Each row is a point on a landscape with many peaks, with its height.
From any point a climber takes the steepest step (rise divided by distance) to one of its 2 nearest points. It stops when none of these is higher. Distance is the straight distance between rows; heights are no part of it.
<692>: [149 153 157 100 123 131 146 102 149 146 147 187  79 118 109 117  73 191
 134 167]  (h 0.32)
<383>: [138 120 128 101 102 141 147 145  98  96 160 146 152  84 190 148  83  84
  57 123]  (h 3.67)
<104>: [113 145 110 112 138 160 159 113 107 114 164 167 106 102 171 120  98 138
  97 114]  (h 3.39)
<955>: [161 121 152 123  96  81 120 194 151 183  98 122 186 156 137 138 103 134
 152 169]  (h 4.32)
<61>: [ 90  86 121 100 173 115 166 102 105 116 119 145 105 125  94 146  99 109
 145 141]  (h 4.35)
<417>: [154 109 179 119 149 117 181 147 119 166  89 146 138 138 122 128  81 185
 150 156]  (h 1.64)
<534>: [195  82 156  99 152 152 170 136 118 128 117 113 164 127 174 113  83 127
  72 140]  (h 5.10)
<441>: [117 171  87 146 125 140  92  96 153 111 148 138  95 158 113 102 186 145
 155 105]  (h 5.38)
<785>: [ 87 198  76 151 104 122  69 136 126 126 121 137  72 101 103 130 148 145
 145  73]  (h 4.67)
<288>: [178 187  93 118  82 147  58 136 166 116 148 137 120 114 100 111 134 114
 134 128]  (h 6.63)
<751>: [ 73 109  84 109 154 127 177 110  88 114 160 155 108  69 138 146  97  66
 109 116]  (h 5.94)
<195>: [ 71 179  89 134  97 128 126 134  91 111 178 162  99  64 143 140 128 113
 115  89]  (h 5.93)
<542>: [ 88  83 121 135 152 136 169 148  64 107 124 128 154 103 151 161 102  94
 100  67]  (h 6.67)
<733>: [142  77 150  94 146 135 158 141 121 127 145 160 144 135 145 135  54 131
 116 148]  (h 6.66)
<260>: [ 88  41 108  78 167 121 149  72 143 119 135 168 107 191  96 121 124 107
 160 145]  (h 2.32)
<664>: [160  86 156 150 142 163 165 160 108 127 114 122 173 135 162 109 115 163
  77  93]  (h 5.67)
<529>: [189 102 163 144 135 135 143 155 108 125 106  72 191 141 149 128 121 101
 116 144]  (h 4.88)
<181>: [100  51 137 146 129 119 146 149 165 164  88 120 157 190 112 147 149 165
 138 149]  (h 5.08)
<283>: [110 131 103 165 123 131  71 126 156 109 137  91 129 166 121 122 209 110
 128  89]  (h 6.11)
<465>: [103 109 118 177 134 127 101 147 164 157  59  90 135 149  93 147 202 188
 131 110]  (h 6.74)
<73>: [174 135 148  90  84 141 124 155 114  91 156 142 167  89 175 128  86 105
  65 140]  (h 4.14)
<832>: [ 96 160  97 160 172 156 165  97  95 109 123 106 100 121 129 109 175 132
 146 108]  (h 2.64)
<262>: [180 188 126 133 116 153  95 113 142 121 139 125 122 119 103  96 146 134
 130 137]  (h 7.50)
<81>: [120 114 142 135 123 128 120 114 134 116 162 127 120 141 119 134 125 103
 134 147]  (h 1.91)
<233>: [143 109 143  87 160 131 172 131 103 129 125 133 140  92 151 142  60 110
 101 139]  (h 6.30)
<872>: [162  82 151 159 161 125 141 150 124 129  91  51 181 167 128 132 164 104
 131 147]  (h 5.29)
<913>: [ 93  70 116 139 171 146 165 137  85 105 130 133 168 146 167 132 125 100
  98  37]  (h 6.31)
<657>: [102  94 137  84 152  93 118  99 159 140 115 105 104 159 102 164 113  93
 180 207]  (h 3.73)
<74>: [134 102 139 117 108  79  63 173 184 155 125 108 156 164 133 161 128 119
 148 187]  (h 1.11)
<439>: [192 186 152  88  77 103  74 124 155 135 129 116 141 101 120 112 103  99
 155 172]  (h 1.38)
<238>: [178 148 143 124 110 146 120 128 117 109 146 118 154 109 138 121 117 100
  95 137]  (h 4.89)
<935>: [153 169 157 100 117  90 102 104 168 155 119 118 101 133 100 122 110 132
 184 201]  (h 5.71)
<499>: [ 94  42 144 141 118 119 143 158 133 131 140 161 150 177 143 148 126 126
 123  96]  (h 7.05)
<742>: [119 127 125 169 153 109  97 140 146 139  69  73 132 131  98 150 186 162
 138 135]  (h 6.28)
<153>: [140 189  98 120 130 154 146  73 142 129 170 142  85  80 119 112 146 103
 143 180]  (h 4.27)
<296>: [124 141 131 117 133 126 143 111 123 121 151 134 105 102 110 142 114  89
 134 155]  (h 2.59)
<193>: [ 58  80 122 140 117 114 110 119 159 154 115 168  95 184 117 142 165 185
 144 105]  (h 6.32)
<889>: [189 103 155  94 128 161 171 140 109 128 118 130 132 107 193 108  87 158
  56 139]  (h 4.68)
<342>: [136  92 152 141 113  92 134 180 154 178  92 101 172 172 121 149 132 152
 151 171]  (h 4.66)
<208>: [177 198 147  79  76 120 103 104 148 124 142 151 127  73 125 115  94 109
 127 170]  (h 2.02)
<907>: [ 79 115 129 156 146 138 165 157  53 111 116 136 132  99 158 139 106 138
  94  50]  (h 6.19)
<788>: [137  59 137 158 166 154 174 148  96 109 112 119 183 153 152 115 140 118
  85  77]  (h 6.04)
<899>: [ 85 122 126 161 152 135 143 129  89 122 112 125 114 142 134 132 163 142
 128  84]  (h 3.02)
<493>: [153 173  98 170 129 142  64 122 153 118 111  75 118 143  98 111 202 128
 138 105]  (h 6.39)
<164>: [139 122 152 103 123 100  93 109 167 144 135 107 109 157 108 142 119 106
 177 200]  (h 4.64)
<537>: [140 121 111 173 111 143  93 143 130 105 140 106 159 158 134 105 188 110
 107  72]  (h 5.92)
<711>: [151 118 127 112 137 165 161 139 110 110 148 147 123 108 186 109 104 158
  53 107]  (h 4.12)
<275>: [112  81 141 133 108 103  93 152 153 130 146 121 136 173 125 157 127 123
 144 163]  (h 1.42)
<321>: [177 197 133 105 104 142 125  86 141 125 166 138 110  76 128 109 116 104
 118 176]  (h 2.96)
<633>: [103 177  98 137  89 119  90 130 120 120 159 124  95  83 105 146 146  87
 132 130]  (h 1.36)
<184>: [179 163 165 126 112 141 138 140 122 148 110 148 138  89 133 109  97 193
  96 132]  (h 2.85)
<647>: [139 117 162 116 119 120 145 143 143 160 127 176 107 131 108 126  82 192
 145 161]  (h 1.09)
<331>: [109  62 121  94 150 108 128  98 155 122 149 140 111 176 102 152 105  81
 159 183]  (h 2.94)
<933>: [144 107 142 182 138 134 123 141 139 130  87  71 155 165 105 122 192 137
 128 128]  (h 5.72)
<757>: [147 144 150  92 128 125 144  93 134 136 149 121 117  99 125 137  84  74
 144 182]  (h 3.56)
<158>: [168 127 147 120  92 101  70 158 159 145 135  95 162 144 130 132 124  95
 142 173]  (h 0.84)
<671>: [187  99 153 100 141 143 156 150 103 114 121  90 200 113 187 123  89  91
  83 141]  (h 4.76)
<391>: [189 167 144 100  79 103  65 131 146 121 145  84 164 116 129 126 119  54
 145 176]  (h 1.03)
<11>: [ 63 133 125 141 132 108 123 125 112 124 125 133  77 130 106 145 137 133
 140 110]  (h 3.60)
<31>: [134 173 149 117 136  99 115  88 145 145 110  99  70 122  82 136 147 131
 171 190]  (h 7.27)
<856>: [ 89 192  79 164 142 127 108 106 110 114 116  79  90 107 115 134 202 119
 147 101]  (h 2.21)
<810>: [ 67 166 101 157 119 106  98 145 116 125 115 129  89 110 113 148 155 157
 131  81]  (h 4.21)
<389>: [159  97 158 159 116 136 170 175 133 149 107 121 188 146 131 127 112 169
 110 113]  (h 5.23)
<280>: [120  76 140 165 129 135 139 148 148 136 106 109 160 186 121 130 172 141
 127 116]  (h 5.37)
<806>: [ 77 114 117 182 140 134 125 125 129 146  73 109 131 163 120 127 222 194
 135  71]  (h 7.08)
<292>: [148 168 102 128  94 115  51 144 172 126 132 127  97 128  95 130 136 126
 149 138]  (h 5.99)
<694>: [190 146 175 126 101 124 124 162 128 160  96 122 175 104 140 117 100 158
 126 138]  (h 3.51)
<744>: [171 212  97 159 135 159  91 105 138 110 133  93 118 117  93  89 184 123
 147 116]  (h 6.75)
<881>: [ 83 185  70 145 100 129  68 119 155 115 162 155  85 138 124 117 158 146
 155  70]  (h 5.07)
<699>: [141 149 175  76 141  95 149 124 120 149 108 113 130 102 146 130  66  99
 165 189]  (h 4.54)
<948>: [ 84  95  58  80 219 145 194  43 135 120 144 155  96 134 129  96 144 151
 163 115]  (h 1.63)
<223>: [ 65 137 100 123 103 128 140 131  94 109 173 166 115  73 145 160  90  77
 104 104]  (h 7.24)
<355>: [162 144 174  74 130 116 161 117 121 145 119 138 134  91 165 124  50 133
 123 176]  (h 5.25)
<20>: [ 77  73 133 152 119 131 141 129 131 139 130 165 121 185 147 136 145 156
 137  87]  (h 6.73)
<969>: [ 98  43 139 110 130 112 145 147 125 124 143 173 142 164 136 143  74 113
 127 118]  (h 7.47)
<103>: [ 87 179  91 177 155 139 131 104  85 115 104  82 110 128 129 109 207 148
 155  73]  (h 2.39)
<220>: [167 130 171 122 147 143 178 140 124 158 106 154 125 115 144 116  80 207
  94 137]  (h 2.19)
<230>: [125 135 110 159 108 147  98 115 162 129 145 148 114 177 111  93 176 167
 150  92]  (h 5.63)
<878>: [187 135 181 108  93 111 118 171 131 152 109 120 199 126 156 116  86 119
 137 165]  (h 3.91)
<670>: [ 99 152 129 158 112 132 129 162  80 116 116 144 125  98 136 137 123 151
  96  63]  (h 5.52)
<970>: [163 147 126 157 126 162 119 127 118 101 149 108 156 135 136 100 172 110
 102 109]  (h 5.62)
<489>: [ 72 184  99 127 125 138 153 114 100 116 157 176  83  78 141 122 108 144
 119 104]  (h 4.74)
<375>: [118 131 121 152  89 129  98 166 114 116 143 155 134 131 136 124 136 148
 109  65]  (h 4.93)
<975>: [ 96  76  87  87 170 115 175 100 115 111 150 160 119 104 116 141  89  72
 127 114]  (h 5.12)
<168>: [153 187 126 125 147 140 133  66 152 128 138 110  81 114  92 112 157 118
 165 192]  (h 5.65)
<433>: [103 101 131 117 156 117 170 145  78 117 109 119 135  94 135 161  80  94
 116 111]  (h 7.31)
<904>: [ 80  66  78  74 208 125 176  47 123 114 128 170 106 157  93 108 137 127
 151 124]  (h 1.92)
<341>: [109 189 105 144 124 127 118 115 103 115 133 109  97  86 109 131 162  94
 133 121]  (h 1.79)
<902>: [103 119 116 154 124 143 126 110 163 146 115 168 100 182 102 105 169 209
 156 101]  (h 5.90)
<149>: [120 142 106 144  86 121  68 144 155 118 144 136 117 134 114 133 153 130
 117  98]  (h 5.34)

For each start below, name the point where the climber stops.
<389>: <433>
<73>: <262>
<103>: <969>
<439>: <31>
<158>: <433>
<948>: <31>
<757>: <433>
<881>: <969>
<375>: <433>
<904>: <31>
